Each scene shows the same named points in several views. A view is turned or mirrored, shifted and resized as a whole, has a little noise and may leave points out.

Scene 1
View 1
J430: -14	125	47	125	57	-147	-100	157	-176	-66	36	27	82	-59	35	-42	324	-207	172	-69	-194
J183: -36	91	137	104	141	-88	26	267	-67	-115	0	86	186	-97	143	-113	279	-265	282	-160	45
J85: 6	-33	-18	216	33	-206	-181	191	-65	-187	53	-39	145	-1	-68	-72	59	-158	157	11	-96
J390: -57	98	75	-80	173	-203	-42	135	-128	166	-120	121	270	-109	80	-154	330	-246	205	-112	-68
J271: -69	82	118	22	158	-162	-18	183	-67	17	-40	49	162	-89	26	-136	273	-218	179	0	112
J396: 116	-120	174	6	90	-181	-89	257	-48	-41	-106	155	226	57	-193	-199	146	-232	173	6	19
J95: -178	137	-75	54	96	-307	-219	198	47	-18	-171	-75	257	-41	14	-221	164	-195	126	-32	-20
J336: -178	179	-16	-10	189	-247	-41	70	-78	130	-26	-28	187	-161	112	-88	275	-181	156	17	38
J300: -290	228	-92	27	172	-312	-190	113	20	79	-137	-137	220	-140	109	-175	238	-170	101	15	85
J673: -127	-64	57	172	215	-150	-75	124	-61	-104	127	-57	155	-169	92	-30	65	-163	189	61	276
J876: -197	178	27	38	125	-259	-282	138	-39	34	-155	-106	69	-60	-105	-195	339	-184	-2	134	111
J343: 27	10	104	3	157	-168	193	200	-15	19	32	140	270	-82	74	-93	120	-214	299	-43	72
J154: -184	115	-115	162	66	-306	-300	130	-6	-79	-56	-176	130	-45	-56	-132	130	-128	45	95	-20
J774: 78	-246	45	140	43	-274	-332	192	-15	-138	-52	-15	167	106	-364	-172	-71	-138	37	203	69
J477: -53	16	20	211	46	-191	-289	191	-87	-179	3	-86	60	-4	-109	-97	180	-168	77	56	-6
J65: -37	18	-118	245	-31	-322	-86	318	216	-316	-23	-106	256	83	-104	-176	-171	-131	191	51	-21
J286: 27	-122	-2	122	45	-216	-414	156	-196	-58	-79	33	221	15	-97	-126	171	-203	110	-109	-262
J367: -166	194	-54	-86	144	-314	-130	90	-60	199	-178	4	259	-101	49	-186	304	-197	120	-23	-109
J89: -6	-3	28	143	92	-201	-23	159	-56	-100	82	0	161	-58	-14	-48	85	-160	188	42	-1
View 2
J95: 219	12	-116	25	69	-93	-32	-116	-60	22	25	-36	-2	-152	0	-83	103	-93	-115	-54	121
J89: 27	-32	-87	116	17	-76	-116	-169	34	-85	51	-63	48	-178	45	-35	51	-120	-73	-73	-21
J85: 52	-1	-46	58	-1	-73	-156	-116	3	-111	94	-53	39	-221	22	-44	64	-87	-52	33	-66
J286: 149	83	30	13	79	-31	-169	20	-65	5	97	7	34	-56	14	48	115	-45	-36	12	-48
J300: 184	15	-188	64	31	-129	58	-135	-62	17	-48	-41	-75	-100	-45	-79	121	-103	-162	-118	147
J876: 107	-29	-31	50	-3	-66	110	-116	-30	78	-31	16	-65	-118	-80	-103	170	-31	-93	-64	73
J673: -15	-69	-94	88	58	-196	-12	-184	43	-182	-62	-70	-18	-150	24	-65	43	-179	-67	-126	-39
J390: 131	17	-89	133	94	-30	-79	-135	-11	89	7	-25	65	29	53	49	99	-122	-93	-219	117
J477: 49	-4	15	16	-24	-93	-58	-115	-13	-64	47	-1	2	-178	-39	-68	116	-53	-40	34	-35
J183: 57	-5	-29	71	17	-143	-136	-269	39	-55	18	-16	129	-39	49	23	70	-175	-38	-159	126
J65: 181	-56	-112	10	52	-92	-158	-183	-9	-115	132	-101	72	-411	66	-177	17	-116	-77	94	33
J430: 20	66	-38	96	-79	-58	-154	-156	-3	-24	55	7	59	-14	-15	70	113	-84	-69	-75	27
J154: 135	16	-116	27	-15	-99	-4	-83	-56	-45	24	-37	-72	-204	-58	-103	116	-49	-121	31	21
J336: 86	8	-177	146	9	-80	5	-155	-13	14	-38	-48	-31	-33	-9	-4	98	-117	-149	-184	92
J271: 52	-51	-47	112	45	-83	-24	-205	35	10	-15	-22	53	-69	27	-28	95	-127	-66	-170	81
View 3
J85: 103	-181	11	-191	-145	6	-65	78	-87	-158	-150	29	53	43	123	41	89	73	34	-34	-97
J89: 146	-43	106	-133	-114	2	-64	80	-40	-119	-171	14	-69	-70	53	39	70	35	58	3	-130
J774: 122	-258	-130	-218	-199	-232	117	40	-52	-179	-359	-30	53	145	307	129	130	119	12	250	-92
J673: 199	71	92	-13	-30	-20	-86	81	-89	-151	-244	80	-319	21	137	-137	97	45	78	29	-145
J300: 169	226	-192	63	-184	167	-75	-141	-70	40	-128	75	-193	5	-75	79	-64	229	82	128	-239
J154: 130	-8	-198	-74	-263	136	-57	-58	-110	-48	-175	111	-39	144	98	108	20	205	85	75	-160
J396: 128	-150	51	-96	-44	-278	108	-54	2	-45	-212	-138	47	-151	7	82	47	17	-28	216	-91
J183: 133	-14	158	59	37	-43	-79	-101	-101	-5	-35	-7	-103	-195	-138	-94	-1	-44	28	-36	-89
J477: 123	-169	-22	-57	-185	0	-16	-46	-151	-39	-174	83	34	152	121	38	86	91	85	59	-63
J271: 185	65	117	49	-75	-50	1	-87	-42	37	-159	-14	-144	-118	-77	21	17	41	70	123	-127
J336: 216	224	52	39	-127	124	-65	-17	-3	89	-127	-3	-165	-62	-140	52	-12	185	107	98	-214
J343: 168	74	192	-70	9	-91	-46	42	53	-104	-140	-89	-174	-329	-104	16	17	-26	2	37	-169
J367: 179	201	-101	6	-151	94	-21	-91	24	145	-84	-79	-9	-82	-215	131	-72	266	53	176	-238
J95: 108	54	-244	-31	-156	57	-52	-150	-77	-32	-105	19	-53	-53	-44	101	-65	181	14	107	-193
View 4
J390: 18	136	4	42	-20	-82	-91	-314	206	-56	-17	-27	-157	-78	2	88	163	-126	-31	6	21
J154: 65	-35	157	-234	-106	-14	-124	24	189	-73	116	-72	-219	44	96	15	-15	72	-60	-100	63
J89: -63	-88	66	-29	-47	-28	-59	-70	116	-104	64	-122	-101	5	40	-100	0	-9	-154	54	31
J183: -51	3	-18	126	3	27	-122	-196	119	-100	-18	-169	-72	69	140	-40	110	-180	-59	-17	-33
J286: -42	-9	126	-156	12	-112	108	-201	37	-149	10	-60	-317	114	64	150	31	9	8	-22	195
J65: 20	-192	221	-282	-97	37	16	33	120	-39	107	-214	145	107	101	-39	-142	9	-193	-106	78
J430: -90	-74	34	-11	-44	39	-114	-154	80	-143	-16	-105	-288	51	29	44	147	-112	-63	55	87
J876: 53	125	68	-192	-50	-30	-245	-38	312	-41	141	-18	-340	-17	91	-24	-4	-61	29	-90	89
J774: -71	-22	165	-291	60	-191	117	-19	155	-77	214	-84	-154	56	75	-151	-304	59	-92	-20	229
J477: -56	-66	101	-156	-22	-12	-82	2	121	-122	104	-114	-287	117	127	-62	-56	-13	-44	-36	126
J271: -21	74	-8	36	-7	-39	-156	-166	219	-60	59	-82	-146	-24	76	-79	49	-122	-60	0	-2
J673: -8	-6	26	91	-43	-94	-120	10	145	-110	105	-117	-112	19	161	-220	-28	98	-108	-1	-127
J396: -102	57	49	-81	99	-123	59	-243	172	-58	92	-96	-71	14	46	-71	-124	-174	-71	24	167
J367: 104	135	73	-113	-97	-53	-154	-230	270	-28	23	21	-201	-113	-26	157	170	-49	-27	-51	33
J336: 61	84	23	8	-111	-35	-220	-138	238	-58	34	-20	-199	-110	13	9	158	-3	-77	-5	-60
J85: -72	-157	129	-129	-46	-23	7	-26	54	-134	70	-146	-155	93	71	-58	-46	30	-130	21	104
J343: -49	8	-5	113	-14	-57	-60	-232	170	-56	16	-119	68	-76	16	-97	53	-118	-170	69	-49

Which points are out of place in each view (at most two, in the order of its rows)? Write - if all are in place.
view 1 | J85, J286
view 2 | J430
view 3 | J774
view 4 | J154
